A landscape with many valleys, sampled at points; each row gives a point and its height.
From any point a ball rolls to the lowest of the 2 points nearest to it. It stops when none of these is lower. Distance is the straight distance between rows; heights are no part of it.
sasap: [103 164 193 168 183 119 134 109 109 152 145 130 140 118 126 125 140 111
 158 140 107 102 143 172]  h=153
sidi: [ 95 169 170 161 142 108 150 146 200 147 132 127 136  87  61 168 116 105
 129 163 157 132 136 145]  h=332
Zus: [119 122  80 130  85 116 118 140 107 123 153 112  94 116 104 119 185 185
  87 148 163  86 128 112]  h=357
tud: [138  82  95  75 115 141 133  92 158 131 117 150 139 118 152  80 108 131
  62 196  98 114 133 166]  h=389
namuk: [121 146  99 137 109 128 143 137 144 113 151 162 102 140 130 145 163 173
 140  65 170 123 107  93]  h=515
Bibe: [148 100 132 125 112  94 122 145 139 161 133 102 116  61  86 187 109 105
 115 102 149 145 110 127]  h=621
veno: [140 147 157 172 151 139 148  73 121 138 172 141 104  62  99 100 196 177
  98 129 104 104 116 151]  h=770
Bod: [138 171  63 105 139 101  93  94 123  70 134 146 166 158 115  92  80 140
 111 142 114  73 119 152]  h=445
lare: [151 100 173 148 178 138 132  72  86 120 123 117  96  57 102  69 114  89
 112 177  68 122 135 165]  h=683
bafez: [132 136  91 114 124  74 111 151 108 100 117 100 138 151 130 145 110 115
 109 153 168  66 147 187]  h=423
Difo: [160 129  98  87  95 182 112 135 144 112 126 106 161 213 214 111 125 164
 111 145  97 147 146 143]  h=437
Vage: [145 151 157 131 130 144 142 117 135 136 125 155  98 155 182 133 157 137
 181  54 134 182 108 103]  h=333
resa: [126  91 120  76  86 161 124  82 120 154 150 123 127 111 169  87 108 144
  82 165  77 133 136 134]  h=409
mot: [183 146  89  89  79 194 133 125 159  90 139 178 120 200 171 117 119 180
 131 104 115 165 143 125]  h=479
kefe: [139  76 104 122 145 147 110 120 143 142 112 145 106 110 123 102 139 150
 104 123 121 124 118 115]  h=289
zafo: [132 137 151 119 124 100 108 112  85 112 148 136  58 128 124  51  87  95
 126 157 102 148 117 116]  h=301
lisu: [134 142 154 124 139 109 104  98 115 144 131 149  77 150 136  58 120 130
 118 127 107 143 108 125]  h=349
noniv: [143 103 104 104  90 209 135 128 138 117 139 149 137 145 178 132 141 160
 135 130 107 163 153 102]  h=493
las: [ 94  93 139 128 108 146 171 146 147 110  79 127 203 133 126 144  82  60
 136 164 136 157 147  80]  h=331
lafub: [118 119  91 105 134 159 119  96  89 144 153 113 157 107 175 148 161 173
 145  82  92 121 112 104]  h=381
Fudul: [120 150 132 116 129 163 149  95 140 150 151 153 177 132 204 157 164 159
 153  60 109 131 118 123]  h=363
Fip: [144 198 130 109  90  71 117 123 124 117 156 167  80 172 118 100  96 129
 108 129 155 122 126 156]  h=266
fazuf: [ 98 135 116  99  75  57 144 149 145  98 118 149  82 132 132 116  97  92
 117 143 186 122 109 111]  h=243
Bel: [120  70 122 123 130 175 180 120 139 107 103 167 156 107 109 112  76  87
 125 159 117 142 143  93]  h=374
vorir: [162  91  55  66 114 153 130 129 109  89 137 144  76 135 152 129 111 167
 145 110 108 143 114 128]  h=422
zal: [121  86 118  91 120 127 149  79 166 133 100 125 196  90 148 110  91  95
  66 160 114  98 120 151]  h=365
Rok: [111 110 111 123  94 178 130 126 126 115 149 138 162 125 147 131 121 133
 124 150 115 127 159 100]  h=508
kevum: [151 161 108 133  94  85 104 114 103  74 143 122  92 123  67 106 118 130
  92 191 151  85 158 159]  h=285
segip: [118 146 122 176 134 135 107 158 103 175 119  72 170 162 108 130 222 186
 105 127 133 101 129 113]  h=233
fiv: [119 142 169 152 114 118 144 116 106  92 166 141  57  94  92  59  86  82
 119 166 112 148 130 112]  h=205
Togi: [144 228 137 143 119  84 117  92 117 111 155 167 104 187  99  65 123 157
 103 137 130 103 123 173]  h=291
Nuzer: [115 178 149 159 128  74 152 118 137  93 169 162  47  98  78  97 126 128
 123 136 159 115 111 138]  h=166
Kiz: [116  60  91  58 117 162 146 116  74 126 140 100  97  95 190 120 114 130
 151 146  76 161 118 119]  h=522
Mevov: [136 109 171 122 122 126 152 154 148 167 100 112 156 102 145 197 101  70
 147 104 133 192 130 144]  h=144
giv: [186 138 113 108  91 181 109  94 143 103 149 162 110 160 124 106  88 155
 132  94  96 167 135  88]  h=464
dubar: [160  98 130  78 128 159 109 112 170 145  82 171 119 172 185  76 110 129
 116 114 104 178 113 122]  h=520
Busu: [118 120 101 125 140 166 148 152 117 122 143 165 119 168 171 125 180 183
 120 135 138  91 164 166]  h=261
lel: [167 118  81  84 114  94 105 160 108 113 106 123 113 179 149 137 110 131
  92 144 151  96 140 192]  h=394
maran: [ 81 124 156 127 124 109 155 135 153 126  83 117 177 146 155 123  85  66
 138 157 144 133 131 110]  h=297
zapim: [150 111 125 145  97 135  92 197  82 110 118 104  80 151  87 154 164 140
 153 130 158 151 145  68]  h=199
fanub: [128  89 105 100 166 150 144  62 145 134 134 168 109  75 148  71 168 169
  92 157  80  88 104 171]  h=777
Gase: [124 155 186 173 185 152 124 134 156 183 134 142 145 127 102 159 165 143
 159  76 108 138 114 133]  h=519
felu: [100 104 147 117 100 115 132 163  93 138 102 113 109 141 177 136 136  88
 157 138 151 165 131 105]  h=480
dozof: [145 122 115  64 108 120 112 138 133 127  83 142  89 199 216  81 135 144
 137 131 121 191 105 127]  h=511
lukeb: [112  89 164 127 125 108 158 172  74 133 109 115  81 114 142 118 104  59
 140 164 148 161 140 127]  h=427
lut: [176 153  90 126 117 144 104 160 143 116  90  87 157 224 174 142 169 175
 116  89 145 122 119 122]  h=552
gos: [109  75 131  96 151 145 132 111 133 160  92 125 171 102 208 136 151 111
 146 107 105 141 108 111]  h=525
nel: [130  89 104  92 117 147 108 127  52 124 140  88  95 108 150 114 121 125
 152 140  89 150 131 101]  h=491
Vizav: [131 100 104 130 112 168 138 183 142  96 108 118 186 178 189 160 127 115
 116 155 148 117 173 145]  h=487
sadok: [120 184 142 174 135 110 129 175 106 141 161 107 116 141  69 186 161 155
 149 114 163 111 148 150]  h=753
Duv: [133  80 167 155 164 185 124 148  98 157 123 151 104 126 157 112 179 124
 155 120  99 179 140 108]  h=629
fepo: [145 133 173 134 146 132 161 107 128 118 165 163  78  87 108 116  57  81
 142  84  98 164 111 123]  h=279
Fisag: [ 86 160 122 167 137 122  88 126 130 151 135  79 214 119 102 158 183 144
 130 121 115 113 105  83]  h=188
muk: [ 97 187 155 126  85  75 145 111 124 145 183 120 124 104 137 150 118 123
 112 129 161 105 135 162]  h=687
lazi: [ 81 161 119 122 136 124 175  99 116 117 180 172 145 105 183 153 135 126
 153  97 132  92 134 149]  h=677
Bepuf: [128 156 173 128  74 103 114  93 116 146 182 101 112  86 103 122  83 104
 110 128 112 150 123  97]  h=476
Bipor: [111 166 190 185 186 167 146 132 143 149 153 165 130 128  98 151 134 121
 191  96  98 152 133 127]  h=527
rugup: [137 137 136 129 141 148 127  51 126 146 158 141 126  79 136  81 177 175
  85 141  80  87 117 156]  h=774
Gonu: [157 118  67  77  93 150 118 104 123  91 145 160 108 136 123 112  72 146
 124 115 108 128 119 104]  h=446
vanun: [142 178 122 131 141  82  82 120 103 113 123  79 151 166 110 135  82 115
 125 140 134  77 145 174]  h=447
kezuf: [110 162 177 148 129 116 170 115 202 126 125 131 147  90  59 143  70  79
 114 183 140 133 151 153]  h=360
lef: [ 99  83 105 161 180 125 111 127  96 133 125 115 154  50  88 141 167 111
 147 128 106 113 107 111]  h=257
Busun: [150 105 147 154 151 184 108 134 162 136  96 135 184 150 128 157 124 114
 162  99 110 170 147 101]  h=397
zev: [118  76 137 127 128 129 212 161 146 132 103 169 131  75 122 181 104  77
 134 109 171 158 126 140]  h=639
leti: [106 112 165 151 113 173 165 129 120 127 154 161 159  87 130 154  91  74
 158 121  86 195 139  87]  h=251
bavi: [117  94 177 118 111 157 184 130 139 151 109 154 160 100 184 162 108  67
 153 115 123 197 135 116]  h=198
Nibe: [119 102 181 110 135 129 138  83 119 181 127 120 149  84 168 117 104  83
 122 125  81 146 117 137]  h=456
gadob: [150 153 174 142 113  95 143  83 156 123 151 143  93  78  84 114  96 109
  88 156 132 129 134 175]  h=418
Tadu: [115 179 108 152  94 128 116 124 122 108 171 108 169 147 110 137 145 165
  97 151 145  73 155 133]  h=334
fezuk: [143 116 197 153 146 133 129 102  97 137 124 115 118  95 106 100  97  79
 117 195  97 134 166 178]  h=698
Vulez: [141  67 132 126 161 160 197 125 120 111 107 165 142  88  89 113  79  81
 109 170 125 118 156 150]  h=412
zipez: [ 92  95 111 157 180 120 150 120 139 117 110 127 194  55  76 161 132  94
 139 145 130  95 118 128]  h=302
seli: [127  93  86  69 111 153 139 123 181 140 130 177 110 153 187  91 149 193
  83 147 110 142 106 152]  h=411
sud: [ 92 123 169 141 174  66 162 137 152 139 106 145  71  91 119 114 124  90
 147 122 161 136  86 133]  h=308
vut: [114 104  47 110 125 152 114 157  78  80 134 118 121 141 133 138 149 165
 158 143 135  92 144 107]  h=392
mev: [118 148  99 150 193 121 127  99 119  86 119 124 182 116  93 138  98 116
 168 124 114  65 131 149]  h=442
Tilom: [109 157 107 113  89  59 122 149 166  89 115 121 127 139  87 139  81  99
 109 154 183  90 120 125]  h=204
bifuz: [149  90  98 134 114 125 102 125 141 111 119 140  92 109  74  97 131 137
  94 162 146 110 130 108]  h=319
vilam: [128 163 116 123 134 122 134 108 178 106 132 174 168 166 143 118  89 123
 112 112 135  96 131 157]  h=518
gukod: [145  94  66  62 102 113 108 147 108 123 137 140  38 159 130  75 143 185
 102 174 119 140 102 140]  h=376
defi: [106  97 133  87 103 131 133 138 133 151  92 123 100 153 230 107 157 127
 138 138 136 176 117 110]  h=499
Fitem: [159 130 105 143 111 136 105 173  90 127 102 104  81 193 102 123 188 183
 144 109 157 130 128  83]  h=288
gutin: [106  93 116 123 150 132 152  88 143 130 112 124 203  57 117 142 112  98
 110 148 109  92 129 132]  h=337
Fek: [153  90  74  99  96 182 122 179 123  84  99  92 169 178 188 165 156 140
 137 150 143 129 162 124]  h=463
sufo: [130 146  91 102 151 124 114  72  85  94 142 126 153 141 141  94 100 133
 125 151  89  75 140 175]  h=428
Rekuz: [139 146 124 152 135 141 136 126 183 150 146 159 142 112 106 177 152 171
 140  45 151 131 110 105]  h=501
Siro: [101 179 122 113 117  90 156  90 128 134 178 160 132 121 174 135 139 150
 110  96 139  83 118 168]  h=682
fude: [183 111  86 133 152 186  78 130 137 114  90 117 152 184 117 127 147 176
 145  94 112 137 134  98]  h=370
faris: [108  91 131 171 193 140 145 156  77 118 167 139 117  44  97 162 162  93
 164  92  99 155  95 112]  h=328
bezo: [128 170 158 163 139 139 116 140 203 164 136 120 166 124  76 190 140 153
 141  82 134 154 118  99]  h=509
zanug: [ 94 169 120 144  83 107 100 149 162 105 118 111 159 181 129 124 148 145
 133 119 164 118 113  49]  h=253
Keb: [119 185 149 171 109 100 130 145 132 166 146 103 101 140  72 150 172 170
 118 102 161 122 115 115]  h=758
lus: [141 126 127 119 118 160 148 106 169 138 133 161 140 119 196 161 167 149
 162  45 131 178 106 105]  h=350
mivi: [103 138 115 106  77  99  97 122 123 118 123  75 185 140 140 135  83  95
 119 140 135 118 129  79]  h=503
pakor: [128 122  75 101 115 136 120 118 179 103 116 147 173 147 154 132 113 142
 100 108 136 102 118 112]  h=524
nevu: [105 113 109 161 174 114  96 143  54 127 132  93 132 108  92 130 165 132
 157 141 122 101 128 123]  h=209
Duf: [187 104 116 121  95 184  99 142  98 140 126 103  70 163 122  95 163 191
 134 111  98 178 123  70]  h=454
dusul: [ 96 166 131 157 176  86 132 130 212 107  99 148 160 152 106 120 128 121
 124 145 167  82 114 149]  h=500
Fom: [148 118 121 158 163 174  95 133 163 120  96 146 174 168 116 117 136 146
 143 105 125 122 142 102]  h=385
kova: [185 128 108 120  90 162 100 120 128 126 125 105 114 141 126 142 153 172
 146  66 126 174 104  54]  h=492
Kaga: [139 130 156 142 189 115 153 118 147 150 141 142 129  66  96 174 107 100
 155  86 117 116 106 169]  h=578
samu: [104 155 113 159 127 118  87 139 116 128 140  89 172 115  65 168 147 140
 152 109 130 118 111  71]  h=174
suti: [125 154 139 135 136 141 101 118  69 154 117  89 135 174 175 104 169 154
 169  94  96 144 120  94]  h=364
posa: [190 176 111 111  83 148 118 131 139 121 122 107 147 212 170 147 140 176
 114  72 144 143 128 128]  h=560
vum: [ 86 156 156 159  89 151 160 159 174 108 153 173 146 159 129 144 115 114
 141 139 166 134 168 109]  h=542
mano: [133  98 164 132 149 102 129 167 154 164  68 111 127 119 119 171 106  80
 167 107 151 190 114 118]  h=197
sunop: [129 189 144 133 168  75 112 114 182 128 115 135 164 176 132 114 112 128
 105 127 138  82 114 187]  h=507
godi: [171 124  91 108  89 193 130 105 128 136 175 145 136 132 134 139 134 198
  97 106  99 125 150 122]  h=512
Gemo: [163 102  96 122 137 190 107 150 140 103  82 140 105 201 144  99 161 168
 161 125 124 165 140  84]  h=351
tor: [113 120 201 156 133 122  98 133 128 177 105 107 137 142 134  99 138 103
 118 171 127 147 150 130]  h=183
Goli: [ 96 160 137 159 110 101  94 177  99 128 147  82 129 117  69 184 141 115
 176 113 134 165 113  69]  h=143
viz: [165  82  93 111 148 178 106 121 141 134 109 168  79 161 132  86 148 187
 123 120 107 149 116 110]  h=321
Kek: [155 131  95 124  92 156 123 132 124 112 153 144  68 129 112 128 159 184
 138  68 138 154 102  48]  h=516
Maz: [ 94  89  68 114 155 139 140 134  72  87 142 147  89 109 131 103 127 138
 152 146 119  98 123 115]  h=345
roros: [121 162 155 145 112 103 101 106 169 112 122 131 134 147  75  93  86 105
 115 158 138 120 128  99]  h=298
Lar: [110 149 175 162 117 112  86 157 155 158 106  85 154 177 111 110 137 119
 114 172 145 127 154 111]  h=217
muz: [133  68  52 118 124 182 118 173 106 100 118 114 153 140 135 162 163 168
 129 151 131 105 161 122]  h=429
suzig: [159 125 157 117  91 150 147 132 168 125 118 133 152 110 116 184  71  88
 149  96 136 185 137 103]  h=202
sumav: [134  60 147 126 166 124 172 159 128 163 104 140 103  57 129 172 135  87
 137  92 142 156 103 146]  h=619
kep: [136  94 174 147 123 129 111 164 145 180 112 119 106 109 120 153 153 112
 129 113 143 188 120 105]  h=252
Gidi: [166 104 151 118 148 133 169 139 132 108 123 180  61 120 109 111  56  78
 145  97 127 162 123 141]  h=195
toful: [133 117 126 151  92 100  94 189 113 123 129  92  98 117  51 166 144 122
 132 143 163 132 135  76]  h=208
feko: [114 113 134 135 125 145  82 128 141 145  85  78 200 147 167 135 168 123
 159 105 113 159 113  67]  h=537
Mave: [126 155 106 120  74 146 105 118 152 144 149  81 195 167 164 120 163 177
  60 119 120  99 121  93]  h=482
fufum: [172 103 160 108 112  97  97 129 117 183 118  90 113 106 125 153 116 117
  95 121 140 135 130 167]  h=640
kem: [150 103  92  90 110 130 160  83 125 116 164 167 111  64 120 138  82 123
  94 113 119 107 123 151]  h=387
Vaz: [140 145 118  98 104  77  97 124  52 129 148  95  77 139 132 122 103 122
 126 136 136 113 127 150]  h=714
fas: [ 64 136 171 133 135  92 161 120 131 140 118 139 144 120 162 110 117  80
 134 162 142 115 131 142]  h=260
bez: [ 99 148 153 125  80 100 114 121 122 138 154  88 152 101 116 152  89  89
 139 125 131 142 126  87]  h=494
gif: [101 142 118 142 132 125 142 158 147 126 137 137 165 106 138 212 158 127
 171  68 151 149 110 115]  h=489
mames: [144 128 106 147 165  92 142  85 167  83 122 150 114  62  44 118  98 115
 114 128 139  91 103 142]  h=390
topak: [144  95 130 137 116 145 102 151 125 160 120 111 123 118 125 141 167 154
 120 119 139 142 130 103]  h=248
zamo: [161 126 160 133 149 108 118 110 122 139 108 115 135 120  93 129  84  96
 103 170 128 102 160 204]  h=713
ris: [107 127 189 133 158 118 146 126 130 158 115 152 103 134 188 118 134  96
 168  89 125 164 108 122]  h=300
saman: [121 191 154 134 104  73 145 132 148 118 169 166  59 144 101 124  99 126
 135 110 165 129 118 141]  h=229
seter: [101 218 150 161 116  98 106 114 145 161 156  51 194 142  83 148 147 157
 117 116 129 102 113 107]  h=201
gur: [111 137  79 135 163 114 123 142 145  88 112 115 192 128 114 182  95 115
 163  90 145  91 121 123]  h=459
mena: [109 224 158 166 136  85 117 144 157 145 139  66 173 171 100 138 146 150
 104 136 150  82 130 159]  h=216
rol: [122 112 127 130 163 118 131  73 110  94 108 137 124  88 118  58 123 107
 117 196  97  91 134 156]  h=672
pofi: [ 83 137 112 145 151 106 152 160 125 105 129 141 139 119 123 186 134 112
 181 101 166 123 124 124]  h=477
ver: [137 139 119 152 204 105 157  80 137  85 106 145 155  67  60 134  90 102
 149 142 119  77 124 180]  h=417
Bopu: [ 93 145 193 133 173  79 146 141 164 167  99 126  96 115 135 141 107  80
 172 108 146 161  97 133]  h=255
Kup: [118 111 142 146  90 158 175 143 167 107 156 190 111 109 113 133 102 104
 121 128 154 152 147  95]  h=563
mim: [123  89 134 156 151 174 153 165 113 104 129 169 103 111 129 130 132 107
 171 116 121 171 141  91]  h=607
Som: [129 143 113 135 114  79 123 142 116  81 122 109 107 103  50 143  90  99
 128 171 168  91 138 140]  h=246
dezo: [144 166 160 192 115 134 139 100  96 158 177 109 109  81  66 123 203 183
  89 133 116 106 136 153]  h=766
dut: [122 103  93 113 142  83 100 110 112 127  98 101 118 106 122  92 161 149
  86 177 141  73 119 157]  h=662
Kiviz: [ 75 164 130 148 151  80 142 158 174 113 115 129 132 136 106 157 119 111
 166 111 176 111 104 111]  h=490
bil: [141 198 171 168 161 111 106 109 116 126 124 148  97 197  89  64 130 143
 138 142 120 113 137 152]  h=315
mig: [154 101 114  96 125 102 148 133 139 117 109 162  70 120 143 123  89 101
 138  86 146 163  92 117]  h=278
tumo: [110 109 168 126 119 138 105 120 168 173  98 100 205 127 196 144 151 102
 128 106 115 161 115  96]  h=535
sef: [147 142 101 140 118 135 102 162  75 133 100  76 122 183 141 142 198 166
 171  92 140 158 117  80]  h=335
vomu: [106 127 106 145 132 146  95 158 128 110 101  68 213 176 174 157 163 128
 142 124 130 127 136  92]  h=541
Mufom: [ 75 104  84 122 124 154 186 123 121 111 161 172 169  84 172 161 144 129
 126 133 136  88 153 152]  h=670
neku: [135 158 117 164 119 144  99 186 138 111  99  70 189 218 163 151 177 153
 131 111 153 120 138  92]  h=546
lona: [146  97 108 137 124 100 147 118 136  99 135 148  70  58  71 110 121 121
  86 146 155 108 118 137]  h=353
Nit: [ 99 113 147 170 166 116 159 162 144 132 159 153  79  58  85 152 155 107
 145  90 143 162  95  95]  h=356
sota: [106 149 135 119  91  69 139 135  73 119 169 114  66  96 129 127 110  98
 124 153 157 117 138 151]  h=699
zokaz: [115  70 151 148 189 149 189 124 137 127  82 165 168  95 109 119 116  82
 126 171 127 101 147 167]  h=450
Zud: [111 108  85  98 149  91 117  77 100 102 112 126 101  92 136  57 151 138
 102 202 103  95 109 157]  h=666
dotos: [117 145  86 114 145 137 113  82  85 126 165  97 181 114 153 132 143 162
 121 118  91  67 130 150]  h=404
ful: [155 151 123 137 154 116 112 140  94 138 139 107 125 138 111 179 122 139
 158  81 142 116 141 158]  h=746
rosed: [153 140 140 110 110 103 101 130 166 119  88 150 127 184 113 100  59  94
 119 132 141 146 122 126]  h=272
vivep: [ 76 181 160 170 174  78 125 146 116 127 139  88 109  82  60 154 129  98
 179 161 133 134 122 128]  h=17
fiz: [148 191 154 170  96 106 129 115 134 165 158 100 111 126  66 134 170 180
  86 127 154 103 134 156]  h=762
gebe: [105 169 155 150 112  91 105 123 213 132 122 102 153 122  62 131 110 121
 103 158 157 116 127 107]  h=309
dutu: [ 99 146 143 151 121 114 103 154 156 124  97 130 126 182 125 102 147 133
 147 133 157 133 124  77]  h=240
kib: [146 154 124  94 112 158 106 115 129 154 125 109 154 223 208  84 147 180
  91 134  84 132 130 154]  h=452
ser: [134 129 169 131 113 117 183  91 177 120 120 165 131  90  77 103  50  72
  95 169 134 137 136 140]  h=388
vev: [109 173 141 120 138 119 120 113 109 145 139 104 168 192 209 106 143 141
 120 120 108  97 130 162]  h=467
bazol: [115 144  93 147  91  96 102 148 111 125 148  82 145 124  93 155 170 166
  97 134 172  80 133 112]  h=343
Duz: [103  87 108 123 119 140 179 159 138 120 117 147 181  93 143 190 117  94
 114 132 164 119 154 148]  h=656
dol: [140 161 189 142 105  88 133  99 128 146 179  95  89  52  74 142  93  99
 103 143 121 149 128 147]  h=448
Finur: [149 124 175 139 114 151 103 137 118 175 119 116 114 183 153  95 151 148
  99 152 122 143 164 146]  h=114
gimo: [ 70 166 162 164 137  88 106 189 110 150 149  80 116  92  60 189 153  89
 168 142 133 186  94  95]  h=99
kaneg: [ 94  62 100  74 130 130 179 114  78 128 122 122 111  70 190 114 109  98
 132 149 103 139 105 117]  h=538
zad: [138  91  76  65  97 153 118 136 185 129 118 131 152 173 202 108 141 180
  73 157 109 136 125 134]  h=420
Suf: [183 150 141 124 102 173 114 123  86 164 121 112  81 201 141  95 157 186
 128  96  95 164 132 111]  h=410
Dek: [144  93  83 100 133 119 101 127 167 143  93 108 182 128 146 149 126 141
  75 117 143  91 121 143]  h=534
kamus: [132 136 181 125 158 125 134 109 111 157 135 162  83 143 172  90 124 113
 145 106 105 144 123 153]  h=336
bavu: [117 129 183 151 123 104 150 161  98 114 131 132  66 126  91 105  85  65
 142 176 145 144 155 133]  h=338
nosan: [108 112 148 150 113 149 148 147 143 121 145 182  79 122 134  99 137 126
 117 141 144 147 140 110]  h=581
dimir: [149 134  70 104 114 164 130 156 103 109 138 138 100 205 148 107 157 207
 119 137 120 108 147 160]  h=312
kora: [137 110 123 113 158 137 152 144 123 122 100 149 156 149 171 155  91 103
 145 111 132 105 154 189]  h=533
kurog: [188 116 135 138 147 153 110 163  93 135 121 110 124 138 113 185 118 127
 157  99 132 141 169 169]  h=738
morim: [150 119 143 107 150 118 109 119 104 134  93 104 149 146 164 142  81  89
 162  99 114 140 136 155]  h=514
sinu: [132 118 116  94  74 108 132 146 129 102 120 155  70 146 145 108 103 110
 130 118 157 155 107  84]  h=294
koz: [130 123  98 109  63 151  93 132 138 100 126  88 189 147 141 143 104 119
 117 136 124 129 143  58]  h=510
Kot: [137 106  92 107 124 166 115 139  34 128 168  85  63 133 140 105 151 177
 148 144  88 140 135 119]  h=443
Dufit: [138  84 157 141 175 104 147 136 114 172 132 120 122  42  96 175 134  88
 129 110 125 138 108 171]  h=598
kamak: [183 107 160 137 169 155 108 110 114 155 119 132 129 119  92 142  95 116
 126 123 103 122 165 190]  h=726
vusu: [174 115  64  77 112 130 104 176 109  92 104 126  98 204 150 133 125 160
 123 140 145 115 140 155]  h=359
seto: [179 155 114 123 121 147 116  91 122 150 152 138 118 154 108 118 138 186
 103  79 113 109 123 143]  h=528
zutos: [162  86  72  92 100 122 101 140 118 113 129 141  50 124  90  81 131 170
  72 173 138 119 118 130]  h=348
kabut: [118  82  90 143 185 143 113 130  50 102 128 117  87  98 104  93 149 129
 169 148 100 106 126 117]  h=280
Toka: [152 129 146 125 129 148 153  83 121 115 195 169  88  67 110 112  84 114
 117  93  95 136 123 133]  h=339
nal: [124  99 133 116 178 127 172 114 144 147 111 164 153  85 148 167 120 105
 140  90 127  97 111 184]  h=558
miv: [139 143 111 115 104 113 104 107 119  97 131 140 113 151 112  62 116 135
  77 205 129 104 151 160]  h=304
Matot: [110 110 173 107 128 140 131  69 115 166 149 129 113  88 172  74 128 109
 100 160  76 140 120 141]  h=434
molif: [ 65 154 186 158 169 103 151 129 163 161 116 112 182 103 139 145 145  81
 147 163 128 109 129 159]  h=215
fimu: [203 103  68  63 108 159 119 151 111  89 106 135  77 189 171 139 132 176
 155 122 133 169 135 154]  h=391
gidub: [ 94 134 139 149 122 168 157 148 161  92 117 176 161 177 161 124 121 109
 161 143 141 132 168 116]  h=526
rikom: [148 152 144 110  90 121 125 116 177 110 108 147 140 162 134 130  59  99
 148  98 136 171 124  97]  h=244
leme: [ 94  81 169 168 202 149 175 161 131 155  94 161 167  77 100 161 144  71
 160 144 119 145 129 146]  h=495
dades: [156 124 119 121 133  98  86 110 103 162 119  81 136 115 121 134 141 143
  84 135 133  86 134 176]  h=654
nared: [ 93 129 104 151 155 176 143 158 140  83 109 150 199 173 177 141 130 120
 166 134 127 104 162 121]  h=513
fer: [ 95 165 183 168 176  88 115 133  91 155 144  86 121  98  96 147 144 100
 164 153 118 124 135 164]  h=90
fani: [131 128 162  97 157 103 136  82 101 147 121 109 155 101 150 138  62  65
 161 106  91 128 111 157]  h=486
lumet: [100 137 157 164 160  88 161 137 134 111 165 139  61  50  76 110 130  91
 140 107 141 141  92 112]  h=282
Kodas: [ 94  73 126  72 141 115 157 110 119 156  85 130 130 112 215 106 125  95
 138 128 110 143  99 133]  h=517
tarar: [140 111  46  44 115 112 113 125 156 123 125 180  98 160 153  67 119 177
  90 162 100 151  86 148]  h=399
dit: [112 164 126 122 101 127 117 114 139 143 144 100 191 168 189 141 146 151
  99 103 125 107 128 124]  h=478
pez: [140 150 114 130  94 146  99  87 135 120 155 122 149 145 114  92 127 163
  74 159 113  95 148 130]  h=320
sur: [134 130 162 144 119 168 137 152 123 173 141 142 123 172 173 127 181 161
 104 136 132 125 177 171]  h=191
napi: [134 128 124 176 153 139  97 152 132 170 103 104 145 143  86 151 200 181
 133  92 141 125 111  88]  h=207
Nopi: [120 121  79 126 108 137 134 128  64 126 171 111  71 127 113 100 186 200
 109 152 124  95 133 127]  h=384

Two balls start at each pair of points below. Name the first point that both come to, or write -.
Keb / muk => Dufit
Siro / rugup => Dufit
rol / zokaz => -

Where does a ball stop that starts at each point below?
koz => Mevov
veno => nevu
sota => nevu
morim => nevu
fanub => nevu
